Each row is a point on a landscape with many valleys, with its height.
A ball rolls from a point to the lowest of its 4 nearest points, and stops where none of them is lower. Distance is the straight distance between rows; heights are no part of it.
z_965 (h 519): [ 26  53  22  28   0 -33  38  41]
z_626 (h 317): [-25 -72  22 -39   7  22 -53 -15]
z_409 (h 449): [ -2 -25 -23  24   2   1   5 -17]
z_910 (h 505): [ -6 -48 -15  -2  20   2  17 -24]
z_397 (h 416): [ 21  70  15 -15  -7 -19  24  31]
z_236 (h 546): [ 12  60  -7   4 -25  -1  14  20]
z_863 (h 624): [ -7  40 -12   6 -27  17 -12   3]
z_700 (h 102): [ 23  52  41 -41  17 -19  33  23]
z_387 (h 695): [ 26  43 -10  44 -35 -28  27  37]
z_478 (h 321): [-14   9   2 -20 -11  22 -16 -14]
z_124 (h 501): [  8  37  -7  22   0 -10  23  15]
z_11 (h 612): [ 24  66  -6  25 -38 -17  20  31]
z_348 (h 478): [  1 -17 -12   9  13 -10  25 -10]
z_764 (h 338): [ 28  11  12  40  12 -34  41  27]
z_913 (h 662): [-18 -62 -22  34   0  20 -42 -23]
z_859 (h 364): [-24 -75   7 -44  10  12 -19 -25]
z_841 (h 243): [ -6  59   2 -34  -5   8   9   5]
z_49 (h 573): [-16 -38 -38  36  -4  10 -12 -22]
z_731 (h 325): [ 20  77  14 -27 -22   0  10  15]
z_186 (h 122): [ -5  68  21 -45  -5  19   4   6]
z_743 (h 524): [  2 -11 -21  29   2  -5  15  -5]
z_179 (h 507): [-19 -39 -17  16  -1  19 -34 -22]
z_137 (h 315): [-18 -57  18 -38   2  34 -74 -11]
z_41 (h 700): [-20 -43 -26  41 -11  29 -68 -13]
z_924 (h 538): [ -4  12 -22  31 -19  -2   6   3]
z_652 (h 492): [ 11  35 -10  26 -16 -10  22  14]
z_485 (h 242): [  8  50  29 -49  18  -7  26  11]
z_134 (h 410): [-22 -34  16 -46  15   9  -6 -24]
z_635 (h 305): [-20 -32 -14  -6   5  11 -18 -17]
z_72 (h 229): [-15 -11 -20  17 -10  17  -9 -12]
z_427 (h 525): [ -1 -38 -21  21  15  -9  20 -24]
z_514 (h 376): [ 16  19 -23  37 -12 -17  33  11]
z_733 (h 425): [-16  -5 -29  23 -20  20 -27 -12]
z_756 (h 340): [ -1  30  14 -23   3  10  15  -6]
z_453 (h 445): [-22   4 -17   6 -21  25 -19  -9]
z_161 (h 436): [  6 -17  -5 -10  22 -10  27 -17]
z_801 (h 414): [ 32  42  27  11  17 -35  31  39]
z_735 (h 561): [ 39  52  33  51 -26 -44  34  59]
z_20 (h 447): [-13 -39   2 -23  22   3   2 -23]
z_328 (h 39): [-20 -29   4 -25   2  22 -38 -22]
z_581 (h 646): [-24 -55 -17  17  -2  27 -63 -15]
z_142 (h 759): [-19 -73 -15  11  18  12 -12 -23]
z_524 (h 297): [ 25  53  27 -13  10 -24  32  31]
z_270 (h 170): [-12 -14 -12 -21   1  13 -17 -20]
z_775 (h 701): [-19 -72 -32  35  10   3 -14 -31]
z_143 (h 209): [-19   2  16 -50   2  20 -24 -16]
z_897 (h 244): [ 20   5  -4  26  14 -23  34   6]
z_850 (h 428): [ 28  34   6  24   1 -28  35  30]
z_738 (h 386): [ -4   8   8 -27  16  -5  11 -12]
z_461 (h 341): [-13 -59   1 -21   6  31 -84  -7]
z_371 (h 517): [ 28  63  11   6 -26 -22  23  32]
z_294 (h 670): [-18 -70 -13   5  10  14 -42 -17]
z_702 (h 422): [-12 -23  16 -42  20  -7  17 -14]
z_331 (h 204): [-15 -53   1 -21   8  29 -46 -23]
z_242 (h 415): [14 40  0 -9  1 -3 18  7]
z_686 (h 401): [  2  23  -3 -11   2  -1  13  -6]
z_891 (h 456): [ 45  34  29  46   0 -36  40  42]
z_561 (h 377): [-24 -92  11 -34   1  10 -32 -22]
z_851 (h 277): [ 28  51  46 -13  18 -29  37  33]

For each start below, name the point where the ball stops.
z_161: z_186
z_179: z_328
z_686: z_186
z_965: z_700
z_850: z_897
z_626: z_328
z_743: z_72
z_775: z_72
